The views of a scene show one set of named points, each view turned or mirrored, and shifted as a whole, with a little noise and some points left out.

Scene 1
View 1
supok: [  3 -16  23  18  20 -11  -5  -6  10 -16 -23  11 -13  15  -9  24   4  11
  -3  -9 -11]
gazis: [ 18 -39  17  13   1 -16  24  -5  11 -16  -8   9 -35  26   5  22   9  14
  14  -2   8]
mur: [-11  -3  12  17  24   1  -1 -14  11 -13 -19  -1 -29   3  -1  25   0   4
  -4  -2 -16]
Peg: [ 20  -7   9  -5  15 -19  29  13  13  -4 -24  10 -55   9 -10  34 -20   4
  23 -12   9]
Dulel: [ -4  14   5  15  25  -7  -2   4  10   6 -46  -1 -41  -6  -9  36 -13   3
  -4 -11 -17]
ladun: [ -4 -40   0  14   5  12  28 -22   9 -16  10  -7 -52  15  20   8  16  17
  10  13  -6]
tigo: [ 15  -4  -5  21  -1 -18  21  11  11  20 -51  -7 -65   2   9  40  -4   7
   8  -8  -1]
botu: [ -7  -2  33  32  30 -12 -37  -6   7 -15 -47  16  19   9 -21  26   6  12
 -24 -17 -29]
Niki: [ 12  -9  19  11  16 -19   7   4  12  -9 -30  11 -28  12  -9  32  -8   6
   6 -12  -1]
pozi: [ 35 -20  15   0  -5 -36  47  11  18  -8 -17  10 -64  22   6  44 -14  -4
  32  -9  29]
dobab: [-17  18  30  11  34  -9   2 -28  22 -40   3   1 -25   7   3  43 -15 -25
   0   1  -1]
Rilup: [-13 -10   6  -8  28  12  32 -23  16 -31  27  -3 -56   7   7  18 -12  -4
  20  10   1]
Mife: [  9  -2  22   1  18 -21  24  -5  18 -24  -5   8 -42  15  -1  40 -17 -10
  18  -6  12]
muti: [ -2 -26  22   3  20  -2  20 -21  14 -36  19   8 -30  21   4  18   0   2
  13   5   3]
Tiva: [  7 -40  17  22  -1  -7  21 -19  12 -22   2   2 -32  25  17  19  18  10
   8   6   2]
View 2
Peg: [-11   8 -16  -2 -28  -1  -1  30 -26  -2 -18  -9  20  11  20 -14  -2 -12
  11   8 -18]
gazis: [-22 -10  -3 -19 -28 -13 -23   6  -5  22 -18 -30   8   4  -6 -23  -8 -12
   6   0 -11]
Tiva: [-31 -16 -10 -20 -31 -33 -27  -1   5  29 -17 -34   0  -2 -14 -17 -16  -9
  11   0 -14]
pozi: [-23 -10   6 -15 -31   0 -23  39 -23   7 -16   3  29  20  20 -29   1  -5
   1   3 -34]
botu: [-12  34 -42 -14  -5   6   2 -29  -2  23 -54 -39 -39 -43   6  -8  12 -38
  47   8  12]
tigo: [-15  20 -41 -11  -5 -11  -4  47  -3  16 -36  -7  24  12   7 -17   3  10
  22  18 -21]
Rilup: [-28 -17 -21  10 -59 -53  -3   8 -17  -3   5 -21   2   2   5  10 -33 -16
  17   0 -24]
muti: [-28 -17  -6  -5 -49 -34 -16 -10 -12  11  -6 -30  -8  -8   1  -5 -21 -24
  15  -4 -16]
Mife: [-26  -4 -10  -4 -40 -15 -11  13 -23   2 -17  -3   1  -4  24 -10  -6 -21
  22   2 -28]
ladun: [-26 -16 -23  -8 -37 -51 -16   8   7  23  -6 -41   9   8 -23  -6 -29   0
   9   4 -11]
Dulel: [-11  31 -53   0 -12 -12  12  21 -11   5 -38 -14  -2 -11  16   0   0 -11
  39  16 -10]
dobab: [-36   0 -27   0 -46 -37  -9  -8 -17   2 -21  -2 -28 -31  29   7 -11 -32
  46   0 -32]
View 3
Niki: [ 13  12  29   9 -27  10  -7  -3   5  19  15  -4  29   3  17   1  -2   6
  10  29   5]
gazis: [ 20  -2  16  13 -24   2  16 -17 -10  -2  -2   8  37   1  13  -4   3  24
  24  38  18]
dobab: [  2 -10  30 -29 -17  23  10  -7  20  17   2  -8  22 -16  49   7  22  -6
  13  -8 -16]
supok: [  2  -3  24  11 -32   6  -6 -13  -5  12  15 -10  19  -8  22  12   3  -5
   8  27  11]
tigo: [ 39  28  46  13 -37  32   8   7  -6  12  23  -4  44   4 -11 -16 -23  11
  16  34 -15]
ladun: [ 33 -14  25   7 -36  13  35 -33 -16 -32 -10  13  32 -16   0   3  -1  16
  24   9   8]
pozi: [ 38  25  23   4  -9  13  15   4  13  16  -4  16  57  21  13 -28  -1  48
  29  39   1]
Dulel: [ 18  20  50   5 -40  29 -13   3   9  19  27 -11  23  -7   7   5 -14 -12
   1  11 -14]
Peg: [ 32  28  36   9 -21  14  -5  -1  21  14   4  13  40  13   9 -12  -7  28
  13  20   1]
muti: [ 14 -15  17  -4 -19   3  19 -27   7 -10 -14  11  27 -10  30   7  17  18
  19   6  13]
Mife: [ 20  10  27  -9 -14  14   7  -4  20  15  -2   7  37   4  30  -8  10  22
  18  14  -3]
Tiva: [ 19 -16  15   6 -26   6  30 -24 -20 -13  -4   3  34 -10  15   0   7  16
  28  30  12]
mur: [ 11  -2  36   1 -38  19   3 -14  -1   3  14  -8  19 -16  17  12  -1 -10
   8   7  -3]
View 4
pozi: [-21  24  39  15  23  24  32  15  37 -17  29  34 -34 -10 -28   1   1 -13
 -16 -16  24]
mur: [-16  19  23   4   1 -12 -27  13  -9 -18  38   4 -22   1 -17   8  -2   3
  18   6 -13]
gazis: [-23  45  11   9  20  -7   9  14  22 -21  24  18 -15   3 -21  11 -13 -15
  -6  -7   7]
Rilup: [-14  -2  41 -10   8   2 -34  11  18 -35  33  40  11  -7 -33  17 -24  -8
  -9  -6  -7]
ladun: [-36  40  22   9  19 -20 -29   1  11 -38  20  33   7  -6 -14  14 -25 -18
  -8 -12  -7]
Dulel: [-15  12  37  17  -3   0 -22   4 -17  -9  49   1 -49  -1 -16  -4  14  10
  26   0   3]
dobab: [ -2 -10  37 -20  -4   7 -14  38   7 -21  32  10 -14 -11 -27  17   0   9
  11  22 -34]
Niki: [-12  26  19  10   6   1   5  16   5  -9  41   2 -37   6 -24   4   3   0
  12   0   8]
Peg: [-13  14  37  14  11  16   5   6  18 -12  45  24 -37   1 -31  -1  -1  -6
   0 -15  29]
Tiva: [-30  48  11   5  19 -15  -3  16  17 -30  15  19  -3  -4 -15  16 -17 -15
  -6  -2 -12]
tigo: [-36  33  46  35  14   7  -3  -5  -3 -15  36  20 -53 -12  -7 -12  16  -2
  10 -16  17]
botu: [  0  34 -11   1 -10 -25 -10  28 -24   2  46 -39 -42  21 -16   9   9  12
  42  26 -19]
Mife: [ -8   6  36  -3   9  15   8  24  23 -17  34  22 -24  -5 -31   9  -2  -3
  -2   1   2]
supok: [-10  32   5   3   3 -13  -6  20  -1 -11  37  -7 -26  11 -20  10  -4  -1
  17   8  -6]
muti: [-11  19  16 -11  11  -7 -11  23  21 -28  27  21   7   2 -31  21 -23 -10
  -7   3 -10]
View 5
pozi: [ 29  18 -10  27  15 -14  48  16 -41  24  46   3 -14  -7 -12  40  -5   4
 -16  14  35]
Mife: [  5  23 -15  16   1 -19  30  11 -30  14  27   9 -10  -3  -8  14   8  11
 -23 -10  11]
muti: [ 16  22  -4 -13  13 -22   9   5 -17 -11  17   2  -7  -4 -12   0   4  -4
 -19 -10  -4]
mur: [ -9  16  -7  11   1  -8  -5  -1  -6  22 -11   7 -11  -4  -8 -14   9   4
 -24  -6  16]
Niki: [ -2  19 -15  26   0   3  17   6 -19  23  11   0 -13 -15  -5   0  -2  -2
 -16 -12  26]
supok: [ -5  20 -11  16   1   6   4   0 -10  16  -2  -4 -13 -17  -5 -16  -3 -10
 -11 -19  18]
Tiva: [ 25  20  10 -10  24 -11   6  -2 -14  10  12  -6 -11   1 -10   1  -7 -20
  -1   6  11]
Rilup: [ 18  13  -5 -16  12 -40   3   9 -16 -12  14  17  -6   4 -18  10  20  19
 -41   7  -2]
gazis: [ 25  18  -1   5  20  -4  16   4 -20   9  21  -8 -12 -11 -10   9 -11 -17
  -6   4  23]
botu: [-35  25 -18  30 -16  25  -8  -7   0  29 -25  -9 -14 -23   4 -44  -4 -16
  -5 -43  18]
Dulel: [-18  12 -17  37  -9  -1   2   3 -10  41 -12  12 -15 -10  -7  -6  13  18
 -33   0  38]
dobab: [-21  32 -11   2 -10 -29  16   2 -21  17   8  17  -6  13  -3 -11  23  16
 -24 -29 -15]
tigo: [  7   7  -4  40  10  -2  15   5 -19  56   3   8 -18  -3 -11  19   2  10
 -22  30  56]
ladun: [ 31  10  14 -19  30 -22  -9   0  -6   3   2   1 -10   3 -17   5   1  -8
 -18  24  15]
Peg: [ 14  11 -21  31   4  -9  27  15 -27  18  25   6 -15 -19 -13  23   3  15
 -32   7  37]

In a view up to two points have been moved. Name them for each view, in the order of its rows, or write none.
view 1 -> none
view 2 -> none
view 3 -> none
view 4 -> pozi
view 5 -> Niki
